Points on a hilly landscape, in no order, each with its height.
A ball rolls from a point to whichever of its 3 nearest points has the largest drop for the distance, and stops where none of them is lower. Distance is the straight distance between rows; heights are no part of it.
k_824: [169 119 127 179 102 102 109 155 133 174 180  94 108 139 112 123 113 130
 110  65 157 125 137 117 180]  h=2.24
k_265: [133  82 105 133 110 116 166 123 148 104  98 207 163 170 151  92 106 121
 162 138 101 131 129 168 100]  h=7.15
k_863: [113 106  90  79 153 117 163 133 139 108  96 175 149 138 153 108 131 139
 144 161 103 106 138 145  84]  h=5.56
k_488: [131 175 166 131 140 137 117  89 123 132 172  68 106  75 115 165 138 125
 108 138 158 121 110 132 139]  h=4.14
k_303: [ 78 152 138  87 182 182 141 124 100 102  87 130 146  72 133 146 158 160
 113 195  99 128 101 137  62]  h=2.92
k_72: [150 104  97 115 119 116 140 199 179 141  85 168 120 159 142  68 117 142
 130  93 117 142 153 127 152]  h=1.46
k_694: [ 97 105 139 175 148 150 133  47  47 103 158  99 166 145  76 199 161  57
 160 135 145 126  67 140  68]  h=9.03
k_174: [141  74 125 166 144 108 116 104 108 117 179 125 139 160  95 129 116  87
 150  93 141 126 139 150 111]  h=2.91
k_253: [154 133 132 166 126 120  97  97 121 150 178  76 129 130  99 143 128 112
 114 104 158 134 128 137 141]  h=5.34
k_378: [114 152 121  93 143 137 123 140 141 135  94 113 122 116 135 132 136 145
 130 153 127 134 140 134 115]  h=8.29
k_26: [144  73 124 172 104 118 130 119 134 120 155 192 130 188 123  98 101 121
 160  94 106 129 138 143 111]  h=3.06
k_211: [153 152 122 161  94  89  95 154 138 173 174  83 103 111  99 119 106 118
  72  74 171 130 138  99 202]  h=2.87
k_228: [ 92 107 104  95 147 141 183 117 109 103  99 197 151 135 156 129 162 142
 146 169  87 118 103 139  79]  h=1.04
k_218: [ 73 143 141 107 146 163 147  85  90  96 121 136 133 117 121 152 160 156
 142 162  94 130  96 128  77]  h=4.89
k_355: [129  63 104 172 139 111 118  88  92 120 172 141 139 176  91 139 119  68
 154  91 143 129 128 152 107]  h=2.82
k_811: [148 185 148 145 111 114  96 121 135 141 155  75 119  94 118 150 119 145
 101 113 150 139 131 110 170]  h=2.61
k_498: [128  39 116 171 103 125 169  91 111  75 154 216 148 189 121 105  97  99
 180 106 123 118 111 162  93]  h=5.13
k_553: [114  83 118 134 121 114 147  95 112 101 126 171 141 156 134 119 113 118
 159 124 101 118 116 164 105]  h=3.51
k_757: [140 145 112  85 159 126 144 178 151 143  78 153 144 145 157 104 122 160
 125 151 108 125 157 120 100]  h=2.52
k_561: [145 146 122  96 120 123 116 191 169 154  87 110 130 115 153 104 130 146
 116 117 140 136 157  95 184]  h=1.87
k_138: [134 156 121 119 120 137 110 145 150 140 107 103 137 132 152 118 138 150
 135 137 136 123 143 120 131]  h=4.49
k_485: [115  89  97  95 140 117 185 129 129  92  90 197 150 140 167 111 137 117
 154 158 101 114 113 157  95]  h=5.49
k_51: [ 95 120 124 113 124 140 137  87 101 100 122 154 137 137 131 146 139 121
 150 141 100 114 105 142  81]  h=1.02
k_171: [127 202 157 116 131 126 102 112 146 138 121  75 107  53 112 153 133 147
  91 153 152 138 128 100 157]  h=3.58
k_608: [161 129 115  80 115 105 108 213 171 152  81 119 122 127 158  78 110 153
  99 125 138 135 171  91 185]  h=3.37
k_974: [172 102 127 186  98  92 111 173 161 167 180 123  86 153 107 106 101 114
 129  69 163 121 155 113 193]  h=2.67
k_728: [178  98 123 176  88  80  96 174 166 170 168 112  87 148 103  95  95 134
 114  75 165 121 163 108 210]  h=2.80
k_627: [ 85 158 126  94 167 159 139 120 112 120  96 128 119  82 132 143 166 156
 118 172 113 122 113 128  80]  h=5.24
k_183: [101 101 128 142 140 143 159  69  60  94 152 155 156 173 103 179 136  89
 159 126 103 120  95 151  68]  h=1.33
k_291: [119 156 142 162 149 112 113  77 106 128 190  60 127 113 102 164 133 100
 102 113 171 138  96 141 122]  h=5.75
k_977: [152 210 159 131 104 104  53 147 139 172 139  66  98  60 106 143 113 136
  69  96 154 150 126  72 198]  h=0.81
k_547: [136 139 138 160 144 111 110  95 114 133 184  76 122 126 109 156 134 102
 109 120 153 125 126 148 124]  h=4.88
k_98: [158 115 122 178 109 103 104 145 137 173 178  88 113 142 122 124 119 120
 120  72 154 129 146 126 173]  h=1.86
k_398: [174  94 114 137 101 100 108 194 201 151 104 128  94 159 120  64  96 126
 115 100 141 138 166 108 217]  h=2.73
k_477: [136 158 143 139 117 135 111 107 140 141 142  83 128 117 120 150 135 143
 114 124 150 128 133 131 144]  h=4.24
k_414: [144 135 110 121 124 125 116 151 159 145 100 112 127 139 151 114 131 146
 137 119 115 135 145 127 140]  h=4.78
k_199: [112 139 105  85 163 123 148 136 139 116  89 154 141 125 150 107 132 150
 129 163 102 110 136 139  92]  h=6.10
k_965: [ 97 124 106  96 156 142 152 121 124 106  83 171 132 126 147 133 137 139
 133 159 102  99 125 142  86]  h=5.46
k_11: [139  90 105 115 121 106 167 146 164 112  92 207 171 172 157  73 121 129
 156 139 100 130 143 160  99]  h=7.22
k_54: [154 153 139 149  95 128 105 140 134 145 145  83 114 114 140 127 123 145
 115 103 151 130 135 112 174]  h=2.55
k_743: [ 78 129 165 124 151 178 160  48  54  87 131 134 158 118  90 193 157 128
 146 191  90 135  96 153  59]  h=2.36
k_969: [179 119 115 163  73  84  93 186 192 169 127 112  88 149 121  77  94 137
  99  91 155 128 176  97 223]  h=2.53
k_50: [146  81 120 198 132 101 117 119 115 136 181 115 130 164  95 135 124 101
 144  89 139 134 147 143 120]  h=3.30
k_550: [149 160 124  77 142 129 133 196 153 154  85 132 137 116 166 112 125 173
 117 146 118 131 157  95 136]  h=2.18
k_791: [154 140 121 137  77  98  81 175 177 164 128  98  95 120 131  87  99 135
  77  95 166 135 158 106 219]  h=2.42
k_555: [104  99 107 114 127 136 155  93 111  96 113 183 136 157 153 125 133 117
 152 136  91 118  98 156  94]  h=1.17
k_809: [ 71 142 121  82 167 160 146 122 111 107  99 149 127 112 139 135 161 157
 126 171 107 125 107 131  79]  h=6.19
k_454: [121  55 117 160 121 120 146  92  73  97 160 172 142 165 118 143 116  76
 156  97 111 128 106 156  91]  h=4.92
k_503: [168 105 118 166  93 113 103 173 162 156 158 115  89 147 124 103 104 125
 136  68 141 116 148 108 191]  h=2.54
k_919: [116  91 127 158 134 129 131  84  74 107 173 123 142 156 103 156 126  66
 146 109 140 121 109 146 102]  h=2.34
k_193: [104 151 119  80 164 139 146 130 140 128  90 124 128 100 139 128 143 163
 120 174 123 117 137 118  98]  h=6.93
k_731: [ 96  97 115 125 127 154 175  95  96  82 116 195 153 157 156 148 146 113
 163 144  96 117  85 162  81]  h=0.80
k_680: [121 108 104 121 120 124 138 104 131 127 108 162 133 153 137 112 121 129
 146 132 102 121 127 150  99]  h=5.93
k_122: [123  59 101 128 112 135 181 121 138  77 105 212 153 172 159  86 117 113
 181 139 106 121 115 170  98]  h=5.10
k_363: [ 89 130 142 115 144 155 127  89  93 110 137 134 120 125 128 152 155 127
 145 146 105 113 104 137  88]  h=2.95
k_687: [134 162 125  96 124 141 129 136 147 136  94  97 121 105 134 128 121 162
 121 150 141 131 134 123 128]  h=8.41
k_168: [113  77 104 107 115 130 174 108 123  99 109 201 156 156 146 104 135 107
 159 147 106 113 108 167 102]  h=5.40
k_251: [156 109 110 130 105 125 119 185 173 161 103 137 103 162 137  73 107 131
 136  94 126 134 143 124 167]  h=2.04
k_188: [ 93  91 107 110 134 157 206  95  98  79  97 200 166 150 166 157 164 122
 166 168  84 119  94 158  65]  h=1.15
k_850: [147 107 106 117 130 113 144 194 186 134  88 180 131 168 157  71 120 140
 138 117 104 142 144 131 124]  h=1.03
k_940: [124 131 134 132 137 120 113  95 122 128 147 100 130 138 127 137 125 117
 133 121 137 118 136 152 108]  h=8.82
k_641: [101 161 113  82 178 163 140 137 121 112  84 137 118  96 127 129 150 160
 115 173 120 117 130 130  86]  h=6.22
k_765: [145 201 164 144 142 112  94  86 115 164 179  62 107  65  81 169 115 114
  86 126 155 148 106 100 148]  h=3.08
k_669: [145 110 121 153 100 128 113 161 158 155 124 138 120 164 139  92 117 121
 150  94 122 130 145 131 149]  h=2.41
k_299: [149 137 121 115  87 112 106 180 169 165 113  99 102 113 147  94 112 137
  98 111 146 139 152 102 196]  h=2.58
k_333: [122 125 112 102 145 128 128 139 149 129  91 137 134 141 139 115 130 148
 135 140 117 126 133 133 115]  h=7.61
k_744: [102 148 172 170 170 144 130  57  69 116 177  92 135 109  85 188 164  97
 124 144 147 131  92 132  88]  h=7.54
k_58: [155 169 141 160 108  96  97 142 133 170 185  64 110 110  93 145 122 126
  90  74 160 136 135 104 180]  h=2.83
k_180: [125  67 127 161 112 119 140  96 113 104 149 187 141 173 116 118 102  99
 161 101  98 122 120 159  97]  h=4.03
k_462: [ 94 102 139 137 135 159 162  75  71  90 135 164 153 163 123 168 139 100
 166 141 107 114  84 150  71]  h=1.11
k_210: [124 202 141 112 130 104  95 170 149 155  99  90 108  54 137 130 128 154
  74 135 158 156 142  63 195]  h=3.02
k_653: [159 111 103 103 136 126 149 213 176 151  83 170 132 160 163  71 112 146
 133 112  98 131 144 123 125]  h=1.65
k_23: [106  69 109 144 110 136 181  90  97  78 127 205 154 176 153 120 120 107
 169 133  96 119 100 168  89]  h=1.10
k_337: [110 155 151 120 137 144 121 105 126 118 130  99  98  89 131 152 136 133
 136 157 142 106 121 142 117]  h=4.97
k_853: [150 208 147 148 120 104  78 137 128 159 173  62 116 100  96 146 113 133
  84  92 160 149 114  91 181]  h=3.77
k_351: [130 179 138  97 148 139 127 144 151 132  98  97 119  76 134 138 140 173
 105 170 153 141 150 105 130]  h=7.05
k_999: [101 133 112  98 141 132 133 111 130 120 112 135 123 128 144 137 130 129
 139 155 122 130 129 141  98]  h=8.65
k_75: [ 83 132 142 129 136 164 149  72  77  99 135 144 144 139 117 172 149 115
 153 145 110 121  98 135  83]  h=1.48
k_664: [120  76 122 155 127 113 132  86 108 106 154 168 137 159 121 124 105  98
 157 103 104 126 120 162  92]  h=4.53
k_980: [118  46 102 178 127 129 142  77  54 106 174 131 142 162  80 179 126  48
 170  81 138 143  84 146  84]  h=4.95
k_923: [ 87 137 133 105 133 147 131 105 111 107 112 141 127 127 132 135 152 135
 144 163 104 115 104 140  92]  h=1.94
k_192: [113 116 103  93 140 116 145 128 149 129  95 170 136 154 148 115 126 130
 140 148 108 118 128 146 100]  h=6.09
k_257: [ 93 101 114 103 151 166 195  93  94  77  96 192 174 135 152 145 171 149
 149 193  78 122  96 151  58]  h=1.43
k_874: [137 198 152  94 159 134 112 196 153 151  93 108 130  36 142 130 121 172
  73 179 133 134 163  67 164]  h=4.64
k_787: [163 135 114  87 116  92  99 211 181 160  95 103 121 117 150  65 107 139
  91 130 151 138 172  93 215]  h=2.94
k_112: [150  49 122 177 127 103 124 108 101 124 178 150 134 193  99 116 106  83
 156  83 129 141 136 156 109]  h=3.09
k_625: [137 163 136 120 115 138 109 118 149 145 127  92 123 110 134 135 130 148
 131 130 148 132 142 125 140]  h=4.27
k_873: [147 110 116 127 108 124 111 164 163 153 106 125 119 158 146  91 119 135
 136 107 130 137 141 114 165]  h=1.78
k_166: [164  74 113 201 113  98 110 160 140 148 198 109 101 176 107 109 126 101
 147  55 147 140 140 117 163]  h=5.39
k_118: [ 84 104 121 123 127 154 191  90  92  82  97 186 159 149 155 159 156 134
 152 163  92 112  87 152  63]  h=0.98
k_87: [ 77 111 131 112 143 162 180  87  83  92 104 182 162 134 133 161 155 141
 149 174  82 128  93 148  69]  h=1.32
k_816: [142 105 119 124 117 118 123 121 151 132 109 152 133 157 138  93 124 125
 148 117 108 138 137 139 113]  h=7.02
k_15: [170 117 113  76 123 106 116 222 179 152  94 133 124 128 158  69  88 150
 102 129 138 136 168  94 184]  h=3.71
k_135: [171 136 126  66 125 106 120 234 186 148  79 132 127 125 165  73  90 157
 109 120 119 125 163  90 176]  h=4.06
k_949: [147 174 149 163 130 105  96 104 123 155 174  60 125  87 103 159 116 130
  97 115 167 134 115 118 160]  h=2.68
k_950: [138 210 141  94 143 107 114 191 157 141  90  93 127  48 150 122 124 157
  65 154 154 143 151  65 188]  h=3.19
k_865: [112 171 153 135 147 138 112  90 101 113 160  86 106 102 118 156 129 120
 123 134 155 123 111 145 108]  h=5.28
k_200: [169 134 126 161  78  74  82 167 162 178 178  83  88 134  89 102  93 141
  76  75 163 126 172 106 231]  h=2.96
k_632: [134 111 106 100 138 108 157 176 170 139  78 177 159 152 156  74 115 144
 133 128  93 126 154 127 108]  h=2.14
k_894: [161  79 126 200 125 103 103 145 132 145 190 117 116 178 110 116 120 103
 149  74 131 130 148 128 136]  h=4.40
k_750: [ 91 127 146 144 150 154 155  57  45 105 152 129 152 148 106 189 154  93
 167 137 106 122  91 157  67]  h=2.15
k_506: [150 124 131 152 121 117 103 114 136 147 156 106 134 160 131 129 121 120
 137 101 134 123 146 141 140]  h=5.64
k_882: [142 191 157 138 107 112  89 135 145 154 139  80 120  83 121 143 123 143
  93 126 155 143 125  98 172]  h=2.72
k_666: [130  50 116 154 104 122 172 107 132  82 136 212 149 177 131  95  94  99
 171 117 109 115 120 167  99]  h=6.12
k_984: [146 195 143 119  87  93  80 160 157 164 120  71  88  88 122 120 115 140
  75  95 155 138 135  75 215]  h=1.55
k_691: [101 145 124  76 158 147 136 129 133 117  92 144 119 110 140 128 146 152
 131 164 114 120 127 125  84]  h=6.71
k_658: [109 141 156 166 154 130 118  76  76 121 186  78 133 108  95 185 163  75
 119 122 172 122  88 130  95]  h=9.10
k_139: [171 150 130 148  80  88  86 160 145 175 134  91  84 113 114  95  96 133
  65  76 166 130 151  90 215]  h=2.71
k_612: [150 215 170 133 114 108  71 122 126 165 167  56  98  49  80 168 116 123
  86 116 148 148 109  82 175]  h=4.71
k_38: [120 103 101 102 127 122 153 115 136 105  95 187 139 149 153 102 127 124
 147 143 101 123 116 153  99]  h=4.13
k_393: [ 70 124 151 116 159 191 172  50  75  85 102 135 152  98  91 181 144 144
 136 192  87 131  84 159  46]  h=2.07
k_626: [138 109 111 128 120 113 130 145 172 141  93 179 147 168 153  89 131 133
 152 119 102 136 132 145 111]  h=5.59
k_637: [104 141 138 119 130 142 122  90 110 100 138 111 120 131 132 142 135 115
 143 132 122 108 125 141 109]  h=8.70
k_679: [ 96 129 156 148 145 149 118  81  77 106 161 110 128 137 111 175 146  93
 141 134 119 111  92 147  99]  h=6.54
k_541: [ 80 150 134  93 172 181 160  86  92  90 105 144 162  93 123 162 165 162
 122 188  93 125  87 147  47]  h=1.56
k_443: [163 171 124  66 136 104 118 219 158 151  95 103 118  84 160  95 115 156
  78 159 153 127 164  63 192]  h=1.18
k_220: [129  81 106 131 109 111 153 118 151 110 109 199 142 166 153  89 112 134
 168 124 100 122 127 161 109]  h=8.14
k_292: [146 175 137  74 145 133 130 225 152 142  81 118 140  76 166 110 120 171
  86 160 133 127 167  60 164]  h=2.49
k_305: [115 125 125 117 125 132 122 101 115 106 131 133 122 142 127 134 121 121
 148 137 116 110 127 142 104]  h=8.61
k_948: [145 183 123 103 121 112 123 173 158 144  86  96 121  77 156 124 130 153
  96 141 145 138 156  71 180]  h=2.25
k_983: [139 177 149 110 110 128 113 128 156 139 113  88 118  79 144 136 131 151
 108 147 146 138 136 106 157]  h=4.34
k_148: [164 134 137 155  98 107 100 165 147 167 161 102 102 123 115 102 100 131
  90  78 145 115 149 112 200]  h=2.43
k_40: [128  40 114 187 114 128 180  85  91  89 164 200 149 189  97 120  94  76
 179  93 126 131 118 173  88]  h=4.36
k_17: [112 166 133  96 155 159 124 128 143 130 105 102 119  70 127 145 142 156
 109 177 139 127 134 129 116]  h=7.21
k_770: [172 106 104  91 119 107 124 228 191 150  79 156 115 143 142  52  94 143
 115 115 119 125 166 112 184]  h=4.30
k_86: [150 157 112  73 141 126 124 213 163 153  86 114 141 113 178  98 121 165
 106 137 130 123 156  77 165]  h=2.60
k_990: [132 188 142  97 141 135 120 141 154 149 106  89 120  48 133 148 138 158
  91 169 148 138 151  91 158]  h=5.95
k_789: [162 179 134 146  89  97  72 155 140 174 166  84  91 104 111 114 107 131
  60  73 175 139 134  89 220]  h=4.12
k_270: [ 75 129 114  94 159 151 183 113  96 112  92 174 148 119 143 142 158 151
 134 173  93 119 113 127  65]  h=1.26
k_912: [159 110 109  96 109 108 110 212 185 148  90 130 119 136 146  75  95 144
 102 111 132 132 168  95 207]  h=3.69
k_788: [ 73 146 154 100 164 185 138  88  92 103 114 127 124  95 114 160 162 150
 130 173  90 141  96 138  72]  h=1.27
k_96: [ 88 154 157 112 138 152 126  91 100 101 139 104 121 103 122 160 150 130
 138 145 133 122 115 138 101]  h=9.54
k_970: [116 114 119 126 124 131 126  88 100  97 141 149 130 158 125 129 125 102
 158 120 114 109 119 159 101]  h=8.67
k_897: [116  78 119 170 146 139 151  64  57 108 168 138 154 165  93 191 143  63
 164 104 131 133  94 151  79]  h=3.87
k_614: [167 106  99  99 120 124 116 204 175 153  91 136 110 142 145  75 114 132
 122 107 139 134 157 113 173]  h=2.35
k_99: [137 150 137 134 116 135 109 129 152 134 129 100 126 135 128 135 127 135
 132 122 137 125 141 133 137]  h=4.42
k_64: [126 165 127  74 165 152 132 167 143 134  87 124 137  86 147 124 124 163
 108 172 132 122 156 107 104]  h=6.94
k_452: [101 101 117 126 123 144 146  83  93  90 128 171 135 157 135 146 126 110
 166 132  92 110  95 154  91]  h=0.85
k_525: [192 102 107 174  92  71 104 174 161 179 191  99  88 143  93 105  93 119
  99  63 182 126 162 105 211]  h=2.98
k_600: [145 134 124 126 101 130 104 173 159 154 120 111 119 140 140 111 127 133
 125  97 129 128 138 116 171]  h=1.42
k_521: [125  68 118 156 121 136 159  91  91  90 145 193 142 182 120 128 108  86
 171 112 110 125 104 162  96]  h=4.77
k_246: [ 99 122 160 179 156 148 129  52  59 111 177  91 148 118  90 192 172  79
 145 144 149 127  87 138  77]  h=7.96
k_65: [115  55 124 153 108 143 195  97 102  65 135 212 153 188 144 124 115  91
 176 121 102 121  87 183  78]  h=3.05
k_234: [105  86 120 145 133 141 160  75  66  84 161 179 154 181 117 171 129  95
 154 111 106 124  94 163  79]  h=1.69
k_582: [152 152 127 116 106 131 108 157 152 156 117 100 123 121 142 114 134 153
 123 117 134 143 142 105 170]  h=1.22
k_384: [118 134 124 110 124 133 110 106 140 130 110 121 121 142 140 120 128 138
 141 138 117 123 137 142 112]  h=8.37
k_967: [140 190 140  99 143 125 118 165 152 150  90 102 123  50 147 143 133 163
  89 165 155 139 154  81 156]  h=4.96
k_817: [134 218 154 110 118 106  81 157 162 158 106  83 115  44 124 140 137 158
  74 143 139 149 133  62 192]  h=3.46
k_340: [159 113 138 180 117 102 109 126 136 150 182  99 129 163 119 126 123 112
 123  92 139 130 144 135 149]  h=3.84
k_944: [154 144 119 107 106 105  98 196 168 155  90 101 113 107 144  83 117 144
  93 112 156 133 173  85 204]  h=2.39
k_629: [117 163 148 127 127 131 105  94 123 122 151  86 110 104 123 155 133 132
 122 142 148 111 129 146 131]  h=4.15
k_242: [121 172 164 155 160 127 121  75  82 134 188  58 105  91  99 176 158  96
 107 132 167 120  92 130 113]  h=6.50
k_583: [134 203 164 100 148 130 106 173 166 169 105  89 124  29 132 136 144 163
  61 168 146 161 142  75 175]  h=4.66
k_237: [111 103 105  97 138 126 159 120 132 109  93 174 144 132 155 116 140 127
 146 160 102 117 113 146  86]  h=5.17
k_321: [161  72 119 194 115 112 115 133 139 139 180 149 111 190 109 109 108 105
 157  72 121 139 148 131 130]  h=4.99
k_240: [155 158 130 130  94  97  98 163 157 152 127  87  89 104 133  97 115 146
  82 109 166 133 135  99 219]  h=2.19
k_818: [118 179 149  97 160 152 138 126 150 134 104  94 116  47 138 141 152 157
  92 184 134 133 139 114 117]  h=7.33
k_455: [159 135 131 172 101  94 101 140 139 177 192  74 116 133 101 138 129 123
  89  64 155 140 124 114 176]  h=2.48
k_408: [ 75 118 121 105 137 151 170  99 111  98 113 179 139 141 153 146 145 136
 147 166  98 114  96 148  85]  h=1.16
k_181: [154 134 119  87 139 121 139 189 157 148  84 154 139 138 164  93 125 165
 134 126 107 132 147 117 128]  h=1.52
k_572: [160 108 105 137  92 122 108 188 186 153 122 135 102 148 134  70  99 134
 129  99 133 130 170 121 201]  h=2.20
k_922: [159 132 124 154  86 117 106 157 149 160 152  98 111 134 132 109 122 131
 121  79 143 133 150 115 186]  h=2.46
k_517: [100  66 106 124 125 157 191 103 113  73 100 208 170 155 172 128 146 108
 178 152  98 117 100 169  86]  h=5.14
k_27: [ 79 138 175 148 148 164 141  56  57 101 159 120 153 139  98 188 160  99
 163 149 121 126 102 137  76]  h=4.11
k_156: [152 162 132 103  97 103  96 172 161 151 102  99 113  86 150 105 123 143
  88 121 167 128 151  85 206]  h=2.16
k_772: [140  89 120 165 108 109 112 145 152 133 131 162 121 183 119  92 118 122
 167  83 103 136 139 139 125]  h=2.65
k_523: [156 106 108 153  86 113 101 183 174 172 128 121  94 149 132  80  98 128
 112  89 153 129 158 105 208]  h=2.31
k_71: [130  12 107 193 128 119 174  79  75  88 173 181 138 188  73 144 113  62
 181  85 147 156  98 157  92]  h=4.91
k_851: [144 103 128 165 109 120 111 144 150 155 148 137 119 168 119 106 125 122
 148  81 119 132 149 136 146]  h=0.94
k_217: [121  57 110 138  98 141 190 110 114  74 116 219 156 176 156 106 120 103
 188 136 103 121 106 171  84]  h=3.41
k_232: [ 88 110 128 120 126 151 166  77  88  79 114 176 162 153 139 168 152 131
 156 147  93 109  88 148  77]  h=0.95
k_955: [128 101 123 157 124 120 113 105 111 115 163 136 123 170 115 128 117 112
 149 106 123 116 131 149 109]  h=3.63
k_602: [128  68 109 118 119 144 193 109 123  78 103 222 167 160 162  91 134 106
 188 159  97 113 120 168  82]  h=4.67
k_726: [165 146 126 164  87  94  91 153 136 179 183  83  86 131 101 115 109 124
  79  73 175 121 140 102 199]  h=2.57
k_703: [141  88 130 155 117 116 111 104 133 131 150 141 134 176 118 117 115 120
 158 102 106 124 145 154 126]  h=5.06
k_952: [ 68 121 128 117 147 166 162  82 100  87 103 165 142 130 129 163 160 139
 152 172 100 117  87 146  62]  h=1.41
k_659: [101 161 150 105 150 172 122 110 119 119 110  99 101  62 130 158 147 144
 124 159 135 125 120 133 104]  h=6.31
k_354: [ 86 140 168 151 167 173 149  40  36  97 157 107 149 127  66 202 154  91
 144 174 132 133  95 155  55]  h=7.09
k_190: [ 91 164 161 131 149 158 120  80  87 107 156  87 116 101 115 166 163 123
 124 156 128 117 106 144 102]  h=9.05
k_149: [145 187 151  78 180 160 131 176 137 129  83 114 137  38 132 130 120 180
  77 202 127 134 151 111 137]  h=6.30
k_165: [170  95 119 167  97 110 112 173 163 150 160 128  88 167 117  97  95 122
 140  72 142 115 162 118 178]  h=2.62
k_975: [ 88 137 177 144 168 158 131  60  60 114 169 100 135 123  93 191 163  94
 141 155 126 131  92 136  79]  h=6.13
k_125: [136  93 115 138 101 114 125 141 168 134 112 169 134 173 134  90 106 120
 150  94  95 133 150 147 116]  h=3.70
k_805: [128  83 114 159 132 124 125  93  85 118 172 140 134 165 100 131 118  84
 159 105 133 118 117 156 103]  h=2.70
k_266: [149 108 123 143 109 123 100 137 147 144 114 130 132 154 136 112 125 143
 150 110 113 134 138 134 133]  h=5.97
k_473: [109 167 131  72 180 169 141 144 128 120  83 128 131  77 136 129 136 166
 109 175 124 118 140 121  85]  h=6.46
k_775: [153 151 138 147  91 112 102 151 150 145 134  94 111 124 134 122 124 133
 108  92 147 133 141 114 188]  h=2.51
k_971: [126  96 101 103 128 114 156 137 155 118  84 183 151 165 156  95 123 118
 148 131 105 139 136 150 104]  h=6.18
k_597: [133 132 131 136 106 130 110 131 147 153 131 103 129 149 139 125 125 130
 135 104 116 128 145 125 147]  h=5.09
k_701: [132  73 123 180 133  97 114  85 106 127 181  95 121 156  98 146 132  85
 139  87 146 132 127 155 117]  h=3.10
k_914: [ 99 117 148 166 160 152 135  45  43  97 158 105 167 153  76 205 165  77
 158 136 140 125  88 151  70]  h=8.80
k_613: [136 177 134  91 134 131 119 169 159 149  98  93 137  87 141 127 123 158
 104 161 137 137 140  96 145]  h=4.51
k_144: [ 88 155 135  97 151 154 123 113 111 116 114 117 107 100 133 144 154 144
 132 154 122 120 107 145  93]  h=6.11
k_618: [ 65 118 138 100 163 182 166  78  85  90 105 156 166 107 118 170 165 151
 129 191  86 135  92 147  56]  h=1.80
k_571: [ 63 120 133 100 160 177 198  77  86  84  90 183 183 106 133 162 157 160
 127 215  72 134 105 166  44]  h=2.05
k_418: [121 118 135 146 145 122 110  89  89 121 181  90 124 137 116 153 130  89
 137 110 148 114 120 139 116]  h=5.76
k_62: [149  90 124 183 140 116 107 118 122 141 183  94 132 156  94 134 129  95
 135  98 150 132 133 141 137]  h=3.57
k_405: [146 195 138  98 111 117 104 158 159 148 102  86 123  72 135 128 131 163
  81 144 149 147 133  83 176]  h=2.69
k_409: [123 165 134  91 162 145 120 139 136 130 104 108 120  78 134 135 138 159
 112 172 126 131 139 111 120]  h=7.43
k_284: [136  43 107 185 129 107 144 103  93 109 179 175 135 185  82 120  97  72
 166  85 127 137 120 164  95]  h=3.64
k_616: [159 121 110  98 126 121 132 184 174 149  85 143 129 156 153  85 118 143
 135 113 114 139 140 121 144]  h=1.91
k_212: [108 167 140  85 168 175 133 124 128 121  93 105 109  54 132 150 147 162
 111 181 127 132 119 125 105]  h=6.96
k_134: [180 125 116 150  75  85  86 171 169 168 136  96  95 148 125  86 104 138
  92  81 161 127 170 102 220]  h=2.40
k_862: [147 145 119  97 122 137 119 183 150 151  98 119 132 122 160 112 133 148
 117 131 133 142 152 105 158]  h=1.58
k_973: [145 189 136 103 149 135 125 194 155 144  86 101 129  73 153 122 129 167
  95 168 142 141 156  80 157]  h=0.79
k_278: [ 99 113 134 135 140 140 137  83  75 102 167 131 136 156 113 171 139  87
 155 127 122 109 107 147  89]  h=1.76
k_346: [121 186 158 127 128 137 117  99 133 130 143  80 110  74 122 156 130 150
 110 151 150 130 124 128 133]  h=3.98
k_479: [146 205 174 134 115 122  98 118 138 161 153  71 112  66 108 150 119 150
  90 133 161 153 121  99 158]  h=2.93
k_344: [142 154 146 144 136 111 114  89 113 128 177  83 117 103 119 167 128 118
 122 120 155 125 125 136 135]  h=4.35
k_442: [140 166 123  96 114 119 109 186 157 152  91 101 125  91 164 108 129 146
  94 131 153 140 146  82 186]  h=2.03
k_846: [ 79 146 162 121 157 180 131  76  76  95 141 118 133 107 110 168 178 133
 139 162 100 125  99 150  83]  h=6.68

For each start below, name the point where the ball stops.
k_637: k_38
k_791: k_582
k_498: k_731
k_50: k_731
k_950: k_973
k_62: k_731
k_583: k_973
k_134: k_582
k_787: k_582
k_679: k_731

Call two points neighbours if one is among the 3 nearest of the other. Go from one point of each pair to the other, from neighbour to neighbour, staying as low as possible. Name the highest point that can't be avoided.
k_98 / k_228: k_340
k_977 / k_443: k_240
k_973 / k_977: k_948
k_443 / k_850: k_550
k_443 / k_851: k_669
k_582 / k_443: k_442
k_181 / k_850: k_616
